A landscape with many valleys, sampled at points; each row gives a point and its height.
A ball rolls from a point to the lowest of its 4 nearest points, and stops where none of them is lower. Distance is the straight distance between rows; heights are no part of it.
j711: [109 127 124 135 130 114 159 129 174 106 133 100 100  99 115  95 116 134
 136 175 168]  h=2.11
j197: [159 163 122 187 153 193 159 106 166 116 116 125 132 142 150 120 153 115
 195  99 143]  h=2.98
j267: [148 169 130 169 151 181 141 118 175 114 108 132 121 125 154 110 155 102
 176 105 151]  h=4.67
j967: [105 115 144  71 123  53  66 125 106 117  96 124 153  75 125 114 114  86
 115  77  96]  h=2.86
j60: [131 176 133 122 128 139 109 112 134 134  92 146 112  81 131  90 137  82
 158  73 143]  h=1.19
j828: [123 104  98 169 125 151 200 165 144  91 144  94 111 188 121  95 139 133
 156 167 103]  h=4.28
j538: [175 117 149 175 121 147 123 143 115 101 150 110 144 153 144 140 131 126
 119 134  90]  h=3.31
j371: [101 114 120 142 143 121 179 147 167 111 134  98  93 117 124  93 118 131
 132 178 153]  h=2.43
j69: [141 121 143 133 136 100 118 131 100 122 138 143 145 138 155 140 131 108
  73 125  96]  h=0.40
j153: [110 103 115 119 129 106 161 124 150 125 135 101 104 101 111 111 108 143
 109 168 164]  h=1.65
j229: [170 159 128 196 132 193 134 112 156 111 118 131 137 147 133 126 151 118
 198  97 127]  h=1.49
j405: [134 178 126 153 155 172 143  86 185 107  94 131 108  99 143 108 153 113
 183 102 169]  h=0.26
j111: [132 166 131 135 122 137  99  88 170 115 101 128 118  85 116  91 136 105
 158 101 171]  h=0.35
j21: [113 123 144 106 143  94  95 149  81 151 161 173 140 170 164 177 124 147
  65 137 111]  h=3.10
j938: [ 96 114 138  82 146  71  89 105  76 134 133 175 132 119 143 159 117 134
  64 123 113]  h=2.94
j850: [111 107 119  61 135  86 103  95 108 187 149 135 152 116  98 152 113 176
  89 157 163]  h=0.62
j574: [130 115 141 125 140 106 144 145  99 146 143 145 130 158 150 159 128 144
  63 152 120]  h=0.52
j367: [102 105 126  60 130  91 101 111 102 172 145 143 139 117 112 165 109 163
  77 150 154]  h=2.34
j914: [123 170 144 108 127 104  93 128 118 132  85 137 129  78 120  85 126  88
 155  51 117]  h=1.28
j488: [ 92  81 113  35 132  44  61  83  88 149 114 147 145 106 116 142 116 113
  97  83 100]  h=2.92
j672: [126 104  84  60 151  82 131  94 139 209 132 107 159 120  94 117 127 154
 101 172 156]  h=2.14
j583: [113 106 124 128 138 123 174 144 137 127 132 119  95 123 131 116 128 139
  96 171 143]  h=2.04
j28: [101 118 116  96 121 115 154 169 104 159 134 143 100 149 126 159 120 164
  83 166 142]  h=5.96
j85: [127 108  91 104 138  84 132  87 176 161 127  82 157 100  88  90 118 142
 118 178 173]  h=1.77
j53: [125 154 149 123 115 112  91 113 133 102 114 135 135  85 129 107 128  95
 111 113 129]  h=0.66
j335: [137 145 137 166 142 138 141 142 176 109 135 117 117 121 144 111 131 114
 135 147 139]  h=4.84
j158: [123 111 115 117 123  98 137 107 151 126 132 100 130  83 105 106 116 140
 114 170 171]  h=1.46
j707: [137  97 126 114  95 129 136 192  74 141 168 148 116 203 139 192 121 180
 105 143  96]  h=4.65
j440: [166 105 173 171 115 175 115 142  78  79 153 127 151 130 136 169 112 134
 131 115  59]  h=4.22
j729: [ 92 106  97  60 118 109 128 144 118 198 144 118 117 118  89 154 112 174
 105 170 165]  h=2.93
j997: [133 116 141 134 136 109 148 137 117 127 136 130 122 136 153 140 129 141
  75 156 128]  h=8.76
j439: [172 155 128 191 132 191 148  94 136 120 111 135 134 139 133 126 160 113
 216  75 128]  h=0.56
j201: [105 109 135 101 135 102 134 156 106 159 144 146 119 142 137 158 123 156
  68 153 135]  h=8.22
j62: [174 139 146 190 122 208 120 131 128 101 119 126 139 132 129 146 131 122
 204  91 107]  h=1.14
j533: [ 92 113 139  85 148  72  84 120  66 146 128 183 134 144 155 176 127 109
  68 105  97]  h=2.88
j647: [123 130 132 106 108  92  81  93 140 112 115 123 153  72 111 103 121 102
 109 123 145]  h=0.73
j998: [104 118 132 100 135  95 126 159  98 170 146 159 126 145 138 170 119 164
  67 159 134]  h=0.77
j8: [119 110 115 112 133 118 173 177 103 152 138 131 101 162 148 144 131 154
  92 166 132]  h=5.56
j516: [ 99  98  93  77 127 108 152 135 116 172 137  98 113 117  97 124 113 161
 111 170 177]  h=2.58
j253: [105 139 115 158 136 141 181 146 187  94 129  99  92 129 127  89 120 130
 154 174 138]  h=2.62
j983: [153 146 111 193 146 198 158 145 178  83 129  98 116 162 128 123 142 151
 216 107 122]  h=0.83
j704: [123 111 130 109 107 120 131 193  85 163 163 152 126 191 144 183 121 170
  91 150 100]  h=4.17
j912: [115 115 145 102 137  99 124 162  94 162 151 166 127 170 152 183 123 157
  69 147 129]  h=5.62
j861: [156 167 141 171 132 164 114 130 149 119 114 138 137 134 145 116 153  91
 155 105 125]  h=1.55
j98: [170 138 139 188 126 195 132 136 144  92 129 117 142 145 131 136 135 128
 193 109 114]  h=0.89
j496: [126 177 152 114 129 118 124 103 122 149  71 132 120  80 118  78 137  89
 173  33 132]  h=1.60
j303: [138 132 115 197 135 203 167 155 171  66 137  85 118 173 113 121 125 159
 207 129 114]  h=0.85
j594: [116 121 117 124 125 116 140 109 168 111 137  95 117  93 103  96 115 134
 130 165 175]  h=1.72
j763: [127 149 131 123 120 121  91 101 158 110 103 130 129  75 118  98 121 103
 130 122 152]  h=0.55
j588: [ 72 109 114  49 108 111  97 171 116 213 161 128 128 125  90 169 104 165
  95 166 142]  h=5.12
j853: [ 80  95 140  63 137  58  66 114  71 143 122 182 123 128 138 167 118 112
  81  97  97]  h=3.77
j757: [149 110 142 129 119 115 123 144  76 129 167 139 138 182 159 175 132 153
  83 130  98]  h=3.37
j541: [128 151 116 121 126 130 115  94 189 110 122 108 124  92 107  92 126 124
 159 145 190]  h=1.66
j896: [111 118 149 111 136  87 108 117  93 130 133 148 129 113 151 143 131 120
  65 131 120]  h=5.07
j880: [127 176 134 158 142 175 147  86 163 131  84 140 106 101 142  96 160  92
 176  81 146]  h=2.71
j640: [130  99 106 120 107 133 159 191  93 148 154 132 112 201 138 163 139 167
 103 164 110]  h=3.95
j604: [138 121 141 126 126  97  96 122  68 116 141 139 147 143 162 146 136  94
  87 106  69]  h=2.82
j22: [123 133 147 128 124  97  92 128  98 111 120 138 137 105 150 119 133  79
  93 107  83]  h=3.17
j122: [105  98 121  73 124  68  81  73 107 132 128 130 154 100 111 138 114 117
  86 124 126]  h=1.31
j3: [119 102 109  71 133  74 101  75 118 164 141 131 171 103 102 135 120 156
  84 145 154]  h=1.64
j918: [118 110 129 122 137 114 165 165 110 142 146 131 106 153 146 144 120 154
  78 157 135]  h=8.52
j702: [144 148 147 157 133 134 119 137 155 109 119 133 133 115 145 116 139  91
 122 135 132]  h=0.31
j464: [ 99 118 148  94 148  81  99 125  85 154 139 184 135 138 143 176 119 135
  64 132 114]  h=0.79
j724: [ 86 104  94 104 115 144 183 174 100 155 128 139  87 162 135 135 133 147
 106 184 133]  h=2.37
j838: [121 115 137 111 135  95  88 146  63 146 166 171 144 192 161 189 128 139
  76 126  86]  h=2.79
j854: [115 131 142 106 124  91  85 100 118 107 114 135 140  82 126 117 124  97
 100 119 115]  h=0.88
j690: [175 144 138 192 117 207 150  97 112 118  98 141 142 125 121 132 148 117
 216  64 107]  h=2.54
j959: [ 97 100 129  74 127  66  75  94  94 126 112 140 141 103 128 137 116 104
  86 101 107]  h=0.71
j35: [170 106 151 185 114 169 129 155 115  80 150 101 130 140 126 155 115 137
 149 129  95]  h=2.39
j436: [168  93 173 162 113 163 112 134  60  81 153 126 145 140 142 168 104 133
 114 114  60]  h=3.85
j544: [128 173 113 130 133 154 120  61 183 109  99 111 119  95 115  90 157 121
 187 107 204]  h=2.13
j287: [ 93 100 148  93 149  74  82 115  75 128 123 162 130 126 150 153 126  99
  64 101  94]  h=3.18
j569: [162 172 137 159 125 152 114 128 121 127 108 153 144 126 141 107 148  79
 174  76  98]  h=1.00
j799: [153 168 130 183 143 180 152  84 149 130  93 137 123 125 143 110 173 100
 199  76 126]  h=2.57
j266: [122 123 141 112 129  96 114  97 126 114 130 121 135  84 118 115 117 121
  92 141 152]  h=1.02
j505: [ 88 104 127  51 129  81  80 112 103 181 146 166 137 125 108 170 105 171
  77 143 138]  h=3.73
j215: [152 178 143 145 130 143 129 120 113 145  85 145 135 122 136  95 148  79
 177  46 107]  h=0.69
j341: [156 154 143 166 130 149 108 132 136 110 125 134 144 128 144 119 140  87
 142 114 104]  h=1.86
j43: [120 126 144 123 132  98 107 109 119 112 126 145 135  88 132 124 122 109
  78 138 139]  h=1.71
j155: [140 180 146 129 136 134 129 120 120 149  81 148 122  98 135  91 142  84
 171  42 120]  h=0.87
j65: [171 101 142 163 122 142 133 143  91 100 159 111 133 156 144 154 126 137
 107 137  91]  h=4.32
j813: [107 153 109 149 140 133 155 136 198  92 125  99  98 101 112  91 119 133
 163 155 169]  h=3.55
j641: [176 115 151 186 114 181 123 143 130  91 148 112 143 139 132 147 126 130
 163 120  96]  h=2.28
j452: [138 155 138 145 130 142 109 124 172 101 108 136 121  97 131 101 136 103
 131 137 152]  h=2.21
j263: [180 148 132 179 125 183 110 130 138 106 128 134 144 140 141 127 141 104
 176 105 107]  h=0.30
j668: [172 135 154 188 106 209 114 137 102  91 106 157 137 128 118 147 123 119
 204  77  92]  h=1.89
j185: [123 176 149 115 128 106 135  76 124 158  72 118 111  63 105  77 138 104
 186  23 143]  h=6.39
j790: [ 84 116 137  63 126  95 100 135  95 176 145 159 129 124 120 179 107 169
  73 157 138]  h=5.53
j653: [111 102 127 109 133 104 162 123 129 135 134 110 108 105 107 121 106 153
 104 170 166]  h=1.78
j761: [120 114 135 120 134 110 143 120 138 124 136 125 109 103 133 121 113 138
  83 158 154]  h=2.40
j327: [114 109 129  99 134 102 143 116 123 146 137 124 114 106 116 135 111 159
  86 161 159]  h=2.41
j391: [ 99 108 101  72 123 105 147 128 116 173 137 114 116 113 100 137 112 171
 100 166 170]  h=2.46
j373: [107 106  99  44 136  82 106 106 126 209 148 126 162 129  97 149 113 168
  94 158 154]  h=1.38
j101: [154  76 121 132 109 151 168 175  84 118 157 116 116 192 135 154 131 177
 112 148  96]  h=2.91
j270: [155 116 146 143 118 117 103 121  68 106 155 137 155 151 162 156 125 103
 103 105  61]  h=2.99
j699: [141 111 142 121 121 111 128 164  73 142 171 152 139 192 154 187 130 163
  82 143 106]  h=3.90
j178: [128 135  99 126 127 111 119 101 199 116 126  83 142  95  94  89 124 128
 158 154 191]  h=2.47
j982: [127 166 132 142 135 159 118 114 188 106 113 134 112  97 137 106 137 104
 155 126 167]  h=1.97
j427: [131 162 113 178 160 183 166 135 205 104 124 118 108 141 148 110 147 129
 193 112 145]  h=1.61
j835: [126 182 150 134 123 140 141  78 131 148  70 134  99  73 121  82 149  90
 178  28 135]  h=2.38
j563: [ 90 108 115  97  99 116 146 210  99 185 152 149 105 187 130 178 124 146
  92 174 107]  h=4.56
j148: [131 144 107 193 131 218 174 158 178  65 120  97 117 166 111 130 129 168
 220 106 115]  h=0.84
j172: [170 152 136 185 118 183 126 109 107 123 112 139 146 132 134 122 141 103
 203  70 105]  h=2.42
j600: [128 162 121 113 126 139  97  71 171 122  89 125 129  85 106  77 148  96
 166  72 181]  h=0.75
j883: [115 131 116 130 125 118 145 113 186 102 130  92 120  95  99  89 112 132
 146 161 184]  h=2.08
j858: [100 114 142  96 135  72  88 102  88 116 118 148 141 102 141 138 126  89
  75 117  99]  h=2.23
j947: [ 66 109  94  93  99 149 147 221 102 192 152 141  97 165 103 172 136 114
  93 198 107]  h=6.58
j268: [128 163 133  88 112 100  73 114 128 119  87 133 136  77 116  79 122  85
 152  65 130]  h=0.86
j189: [ 82 100 134  61 139  81  78 109  87 159 135 177 140 128 126 176 107 143
  78 129 121]  h=4.23
j681: [156 154 120 189 143 176 156 141 180 100 131 106 132 151 137 121 139 133
 193 116 129]  h=1.12
j621: [ 86 116 129  69 122 102 119 170 103 191 150 149 117 136 108 176 107 169
  76 164 146]  h=6.07
j249: [122 174 134 116 128 134 112  82 137 138  78 127 114  71 105  75 152  94
 174  40 164]  h=2.09
j818: [139 101 154 112 120 113  90 139  51 123 175 162 138 182 162 189 126 149
  91 120  76]  h=2.90
j471: [128  90 106 154 118 143 198 171 129 102 145 102 105 189 131 109 136 143
 137 166 105]  h=4.25
j940: [131 170 141 118 125 131  92 114 138 114  87 148 129  83 127  88 134  84
 142  87 140]  h=1.13
j393: [153 135 128 190 134 167 141 154 165  90 138  97 131 155 144 123 131 134
 178 128 111]  h=1.54
j703: [136 181 135 155 132 153 147  77 134 137  74 141 110  94 129  93 164  86
 177  52 128]  h=1.41
j127: [131 118 143 154 137 117 154 137 140 121 136 123 116 131 143 124 127 136
  93 156 130]  h=5.05
j769: [113 164 110 163 151 150 181 136 216  88 119 112  92 132 126  92 127 132
 174 145 153]  h=4.08
j456: [156 153 122 197 146 208 156 129 159  93 120 106 138 147 130 138 141 152
 219  94 134]  h=0.90
j939: [ 85 118 138  78 139  81  89 141  87 168 144 184 130 138 140 185 106 153
  71 136 124]  h=3.12
j232: [ 95 105 113 120 128 117 178 142 137 130 128 100  92 117 111 104 110 140
 108 179 158]  h=1.73
j787: [115 114 141 113 133 109 131 122 108 133 139 147 125 123 141 143 122 140
  71 146 135]  h=8.42
j683: [103 115  90  57 127  94 120 128 120 202 150 108 140 127  87 143 111 173
 104 171 166]  h=2.45
j209: [ 97 104 123  58 131  81  91  97  97 152 140 151 154 121 117 153 108 150
  77 132 140]  h=3.65
j848: [125 157  91 118 146 126 111  69 215 128 107 105 146 103  93  76 143 127
 185 122 209]  h=1.63
j922: [121  97  97 123 119 135 180 187  94 157 134 131 102 192 138 145 134 158
 108 177 119]  h=0.27
j831: [117 107 113  78 116  66  86  64 123 139 121 124 170  98 106 114 117 116
  98 123 137]  h=0.99
j747: [157 105 145 152 118 128 132 142 100 108 165 121 137 169 160 157 129 138
  93 141  93]  h=5.44
j587: [110 140 153  94 127  78  79 134 105 115  94 131 139  75 139 105 117  81
 128  80  92]  h=3.98
j909: [178 126 163 189 113 216 119 154 114  87 121 135 141 123 123 158 119 134
 185 104 100]  h=1.48
j557: [123 103  90  91 133  82 144  89 152 155 138  90 155 105  96 107 120 150
 109 170 176]  h=1.50
j138: [149  77 130 166 117 157 175 162 122  79 146  92 111 182 123 127 127 160
 141 151  99]  h=5.43
j570: [130 115 146 119 128  99 116 129  77 134 151 153 139 154 165 167 129 127
  75 121  98]  h=3.32
j954: [165 133 142 198 123 224 143 141 145  79 122 118 132 132 121 154 121 148
 213  99 118]  h=1.07
j833: [142 174 140 158 137 158 136 104 135 143  88 146 125 116 139  95 154  79
 177  63 118]  h=0.95
j562: [113 150 105 127 134 133 128 105 206 104 122  95 117 103 100  83 120 136
 171 146 194]  h=2.33
j370: [121  98  99 131 130 142 193 177 106 134 132 119  98 179 135 122 140 151
 112 169 121]  h=3.36
j902: [160 164 134 187 132 186 150  94 128 143  94 135 130 127 141 110 162  93
 199  65 114]  h=0.58
j450: [148 158 135 172 144 155 131 133 176 110 118 126 121 129 150 110 145 108
 151 130 137]  h=4.18
j39: [131 166 100 182 158 179 184 142 209  91 123 104 112 163 137 103 144 142
 201 116 139]  h=0.46
j539: [169 140 145 166 105 149 103 136  98 108 136 131 165 135 148 125 128  94
 147 107  67]  h=3.88
j591: [114  83  84 134 112 166 199 181  99 121 140 118 106 197 123 119 134 147
 138 184 109]  h=4.85
j625: [134 171 139 127 126 123 104 136 127 127  90 146 132  95 138  89 137  74
 148  77 114]  h=1.10
j995: [116 125 133  75 112  71  69 102 120 113 105 127 153  74 115 105 121  90
 119  89 111]  h=1.36
j336: [131 156 105 113 123 123  98  78 188 111 107 110 140  88 100  82 139 117
 167 119 194]  h=1.08
j144: [125 169 126 127 130 156 122  62 153 121  83 130 109  88 113  86 159 104
 182  69 173]  h=1.22
j118: [116 159  90 126 134 142 132  86 209 102 113  97 119 109 108  78 131 141
 189 133 208]  h=2.16
j786: [127 123 137 157 141 123 156 145 169 108 133 106  98 128 143 102 133 124
 118 164 135]  h=3.39
j887: [164 102 138 166 125 142 153 154 120 108 157  98 127 162 143 138 128 138
 113 142 103]  h=4.48
j610: [116 110 141 107 146  81  83 128  54 138 153 171 138 174 167 177 138 120
  72 106  85]  h=2.69
j181: [139 110 110 190 117 184 174 167 161  72 137  82 112 175 111 113 126 151
 183 138 101]  h=1.15
j564: [134 176 149 139 136 127 148  85 126 161  65 138 101  81 118  82 148  88
 178  30 127]  h=2.20
j352: [140 162 146 152 131 143 110 121 161 115 108 140 132 101 143 101 135  88
 133 122 132]  h=1.59
j264: [127 146 113 182 144 164 173 159 190  87 132 100 118 158 127  99 131 125
 178 149 120]  h=3.06
j479: [ 95 105 102 120 133 126 193 157 124 140 125 116  86 132 126 107 121 139
 113 183 145]  h=1.80
j262: [109 102 118  98 120 118 163 151 110 154 133 124  99 123 123 137 115 154
  87 170 151]  h=2.75
j802: [129 164 124  93 108 118  79  93 152 126  91 126 139  77 101  83 143  95
 153  76 155]  h=0.49
j837: [148  93 154 118 107 140 119 154  63 116 182 145 140 184 151 201 116 172
  92 123  81]  h=3.20
j892: [127 180 146 115 126 129  97 123 119 126  82 142 123  83 131  85 130  80
 157  66 127]  h=1.18
j40: [128 176 120 164 160 170 152 113 199 104 109 122 100 123 151 104 142 119
 171 117 160]  h=4.06
j736: [124 179 119 138 144 161 128  68 179 114  90 128  97  89 130  93 153 110
 183  96 181]  h=1.76
j739: [134 149  95 190 135 191 179 151 193  81 130  96 121 167 125 122 138 148
 207 119 125]  h=0.72
j518: [127 128 147 138 131 107 117 118 118 110 125 143 127 108 142 124 127 103
  80 142 118]  h=3.28
j907: [158 130 160 199 120 220 130 145 114  90 110 142 131 123 122 164 123 129
 200  96 103]  h=1.44
j51: [ 94 102 102 107  89 147 151 217  94 185 144 135 103 195 126 174 134 139
 103 184  97]  h=4.76
j135: [121 136  94 188 127 192 191 162 173  65 142  92 121 189 106  96 132 145
 206 135 104]  h=1.51
j633: [171 117 168 182 111 191 116 150 107  77 131 122 143 126 122 164 112 131
 156 110  84]  h=1.90
j821: [ 76 108 104  75 103 127 141 192 101 190 137 134  98 136  99 160 118 152
  93 189 144]  h=7.26
j783: [ 93 116 128  85 127 106 126 190  97 185 155 163 118 156 128 186 112 157
  77 161 127]  h=8.11
j876: [156  94 136 130 113 137 138 170  74 120 171 131 134 186 146 172 122 165
  99 135  97]  h=3.99
j119: [121 119 125 143 138 114 162 136 162 111 132 110 102 110 128 109 119 135
 112 168 154]  h=2.61
j469: [136 178 124 166 153 178 146 114 184 111 104 131 117 119 144 106 150 109
 176 110 155]  h=4.29
j849: [145 159 119 178 146 171 149 135 184 104 125 116 119 144 149 114 145 121
 180 118 131]  h=2.22
j648: [157 139 143 174 125 155 119 133 139 107 135 118 144 140 149 127 132 105
 149 132 102]  h=2.73
j547: [107 170 107 148 142 151 151 107 208  92 109 109  95 110 115  89 122 143
 186 133 188]  h=2.83
j444: [150 107 150 139 118 128 102 125  54 106 160 142 148 162 163 171 121 128
  94 115  67]  h=3.03
j934: [155 134 163 206 110 221 150 122  94 102  89 167 132 113 120 155 135 127
 213  58 108]  h=2.56
j355: [126 171 139  96 129 102 100  99 129 139  85 121 131  64 108  71 123  98
 172  21 142]  h=4.04
j517: [130 145 149 142 131 118 109 125 145 114 123 132 129 102 140 115 128  99
 106 135 127]  h=1.47
j829: [110 101  94  62 126  96 122 108 127 181 137 110 144 122  85 140 110 170
 100 167 173]  h=2.10
j618: [ 99 115  86  27 149  85 104 136 157 252 160 111 164 130  76 143 116 150
  89 170 134]  h=3.21
j613: [117 177 120 147 150 164 140  98 203 103 106 115  95  96 132  99 128 130
 181 120 186]  h=3.09
j903: [105 109 118  75 125  85 115 101 112 163 139 137 150 111 105 153 107 160
  89 154 157]  h=1.37
j741: [115 137 119 159 144 138 168 155 191 101 126 108 101 125 129  96 122 129
 139 173 142]  h=2.76
j463: [106 105 139  81 135  91 109 100 104 148 132 149 135 110 122 151 112 156
  71 138 146]  h=3.14
j481: [ 92 116 119  73 112 113 130 179 105 184 138 140 107 138 120 167 117 158
  87 164 141]  h=5.97
j401: [171 118 171 181 102 197 109 147  90  86 117 144 150 114 129 156 104 115
 162  99  69]  h=2.55
j771: [150 134 144 163 139 125 130 132 138 113 136 125 133 131 153 127 134 111
 107 149 106]  h=4.68
j688: [141 123 136 172 138 139 158 154 167 101 137  99 122 152 139 111 127 128
 144 149 118]  h=3.70
j642: [111 117 119 100 121 112 153 192 101 166 143 140 113 173 140 165 127 159
  88 165 127]  h=7.02
j220: [149 145 148 156 125 122 103 127 121 112 129 134 145 129 156 124 140  86
 118 117  96]  h=2.00
j671: [120 118 147 115 139  90 101 117  88 120 129 154 138 134 163 145 132 100
  73 116  88]  h=2.80
j855: [127 101  99  68 135  74 114  65 138 182 134 111 173 108  96 115 121 145
  88 156 159]  h=1.79
j480: [147 173 140 141 121 126  99 138 114 141  98 150 144 118 150  95 141  69
 166  65  95]  h=0.94
j677: [155  97 134 153 130 134 150 154 111 115 159 111 127 174 150 149 137 145
 104 146 106]  h=5.73
j202: [163  78 134 165 113 158 162 157 106  95 155  91 120 168 141 138 122 147
 121 141  98]  h=5.11
j295: [141  91 118 142 119 134 167 174  96 128 152 109 113 188 144 145 132 162
 110 159 111]  h=0.21
j13: [115 107 111  75 123  87 131 101 117 165 145 119 148 109  95 133 114 162
  86 159 164]  h=1.82
j305: [126 134 142 120 118 115  95 103 148 104 121 126 136  78 122 105 120 108
 110 140 149]  h=0.64
j655: [ 98 104 130  64 124  50  78  95  93 111 102 127 143  84 124 122 122  93
 102  85  99]  h=2.52
j680: [124 182 160 134 134 109 146  85 135 161  76 121 112  67 117  81 140  99
 181  16 124]  h=4.27
j971: [101 118 144  87 140  92 115 116  96 141 136 165 130 122 133 158 120 152
  67 143 133]  h=5.57
j721: [113 113 135 105 133  84 101  96 113 126 135 139 133  96 126 135 117 129
  67 136 140]  h=2.81
j928: [158 151 135 188 142 170 128 142 173 105 132 115 129 138 152 123 144 119
 166 128 121]  h=2.35
j520: [130 110 109  99 121  79 104  75 152 140 126 103 170  89  90  95 126 129
 104 152 155]  h=0.92
j369: [133 104 118 168 126 144 186 161 144  98 151  94 109 176 129 110 127 137
 149 161 106]  h=3.68
j882: [149 108 131 187 123 159 160 163 151  79 149  86 125 170 126 119 121 143
 159 143 107]  h=1.58
j71: [144 101 124 167 130 141 172 160 154 105 143  96 115 169 137 112 126 133
 133 165 118]  h=3.71
j638: [160  89 150 133 116 145 124 144  59 106 173 134 134 166 151 189 111 164
  88 124  74]  h=3.62
j504: [167 147 137 187 109 192 148  89 102 127  94 146 136 121 120 131 149 111
 218  53  94]  h=3.64
j801: [173 109 158 157 112 133 110 127  84  97 157 129 148 146 151 159 122 118
 111 119  69]  h=3.27
j386: [119 112 122 106 127  99 142 113 136 129 136 114 120 100 113 121 112 136
 100 171 166]  h=1.67
j503: [ 94  99 102  88 123 135 175 172 113 161 125 128  81 136 122 134 124 158
 100 178 148]  h=1.98
j509: [146 142 150 144 120 109  92 129  90 119 118 137 155 134 156 121 133  72
 115 101  62]  h=2.74
j198: [152 158 144 156 123 136  97 140 113 120 115 139 145 127 153 114 136  73
 145  97  88]  h=1.29
j389: [124 114 142 104 117 105 110 175  81 162 174 167 141 187 150 192 122 155
  75 142 102]  h=3.57
j657: [107 102 100  49 143  64  75  76 106 184 138 151 172 129 100 145 123 138
  84 135 129]  h=1.62
j679: [102  92  76 112  92 163 164 206  88 164 140 141 100 205 115 158 146 140
 126 196 103]  h=6.63
j139: [112 104 114 124 135 127 196 161 116 142 134 118  96 156 129 127 131 146
 103 174 131]  h=2.36
j54: [112 106 114 155 136 129 193 161 156 109 132 108  98 149 129 101 127 135
 127 174 123]  h=4.21
j522: [144 104 135 127 122 113 151 163  87 144 158 140 133 183 155 169 133 159
  86 144 110]  h=5.37
j96: [129 150 138 152 140 140 134 132 190 102 121 115 108 102 132 100 124 119
 149 148 154]  h=3.87
j985: [133 131 123  84 110  90  67  90 146 117 107 118 163  74  99  85 123  92
 129 102 146]  h=0.82
j88: [129 140 140 137 132 122 117 114 179 104 120 120 109  93 123 108 129 123
 134 147 161]  h=2.89
j363: [136 151 126 111 115 118  80  98 164 111 111 131 141  80 114  94 132  97
 141 108 165]  h=0.54
j863: [106 116 128  80 131  97 123 139 100 162 139 154 124 124 124 159 111 169
  74 153 150]  h=7.95
j443: [163  89 139 145 112 136 155 151  83 113 157 113 130 179 149 158 121 162
 100 138  97]  h=4.95
j552: [148 172 130 165 144 166 117 114 160 124 103 137 118 117 149 108 153  91
 165 104 140]  h=2.78
j921: [116 113 120 105 119  84 100  80 135 121 124 120 148  88 108 112 114 122
  91 145 155]  h=0.81
j218: [100 114  99  49 126  98 109 130 127 214 150 115 152 129  76 157 119 164
 104 167 157]  h=2.25
j105: [162 130 154 203 126 231 154 122 117  95 108 148 134 124 115 155 126 137
 217  77 109]  h=1.45
j815: [115  99 105  50 145  73  89  84 119 200 147 137 174 122  96 150 114 154
  88 149 144]  h=1.30
j577: [141  93 116 127 114 128 166 175  90 135 153 120 117 192 148 150 131 165
 100 156 116]  h=3.33
j589: [149 174 140 170 129 148 156  89 120 151  86 141 116 114 140  94 163  92
 195  39 104]  h=1.43
j806: [130 153 152 125 125 104  83 137 108 117 102 138 142 101 142 101 133  73
 122  89  92]  h=3.49
j447: [173 128 147 164 120 140 108 131 101 101 151 124 152 137 150 134 126 104
 127 127  73]  h=3.72
j726: [ 83 113 107  61 110 113 130 166 107 195 147 130 113 124  96 161 102 167
  93 172 153]  h=3.76
j719: [121 155  98 122 125 126 120  86 206 113 120  96 137 100 103  85 130 127
 166 144 196]  h=2.18
j493: [127 132  92 111 139  87 126  84 205 130 119  89 162 104  81  75 129 123
 149 162 191]  h=3.48
j125: [120 127 141 123 125 106 126 107 149 110 133 124 125  91 128 110 128 122
 107 150 150]  h=1.01
j970: [147 111 146 127 129 114 106 132  62 130 169 151 140 185 169 187 133 148
  87 126  87]  h=2.95
j844: [108 106  87  41 157  86 118 101 138 221 136 120 168 127  96 135 124 159
  91 167 154]  h=1.95
j524: [ 93  99  94  92 114 133 164 199 102 180 133 139  95 176 130 153 133 145
 101 176 123]  h=0.24
j376: [133 139 119 113 118 103  87  85 172 119 114 111 151  81 106  89 123 108
 134 143 173]  h=0.67
j832: [165 124 154 166 109 153  97 135  76  98 144 132 149 131 143 149 117 102
 142 109  64]  h=3.63
j425: [124 127 145 142 131 112 131 123 154 105 126 128 122 109 137 111 125 116
  93 146 140]  h=2.19
j886: [114 135 106 171 142 147 188 157 191  91 128 103 101 155 131  94 130 132
 167 152 120]  h=2.85
j70: [107 106 145  96 142  85  98 119  68 140 141 168 135 154 162 167 134 123
  68 117 100]  h=2.44
j37: [134 118 119 178 138 152 178 167 174  90 139  99 119 162 134 103 133 131
 151 155 116]  h=3.19
j63: [175 139 149 178 101 185  99 127 105 100 128 138 150 129 133 136 122 108
 186  85  81]  h=2.68
j48: [127 117 109 113 119  85 115  86 172 139 132  94 159  96  90  97 121 134
 124 173 172]  h=1.16
j875: [ 94 103 107  37 135  59  57  88  99 184 148 163 158 126 102 166 103 154
  90 130 131]  h=2.01

For each start below, name the point where the ball stops.
j707 -> j464
j621 -> j850
j849 -> j39
j638 -> j464
j832 -> j69
j769 -> j111
j481 -> j850
j934 -> j263

Call two points neighbours if one is among the 4 nearest of the other. Go from one point of each pair to the other, from neighbour to neighbour, staying as low as possible. Name the highest point that can't be avoided.
j263 and j959 -> j229
j524 and j959 -> j724
j69 and j702 -> j671
j215 and j702 -> j517
j69 and j464 -> j444
j295 and j702 -> j577
j850 and j405 -> j736
j111 and j998 -> j912
j850 and j263 -> j3
j802 and j111 -> j363
j802 and j959 -> j122
j802 and j215 -> j940

Two balls start at each pair of points below. Name the first point that both come to, or write none.
j35 and j401 -> j909
j440 and j837 -> none
j450 and j928 -> j681
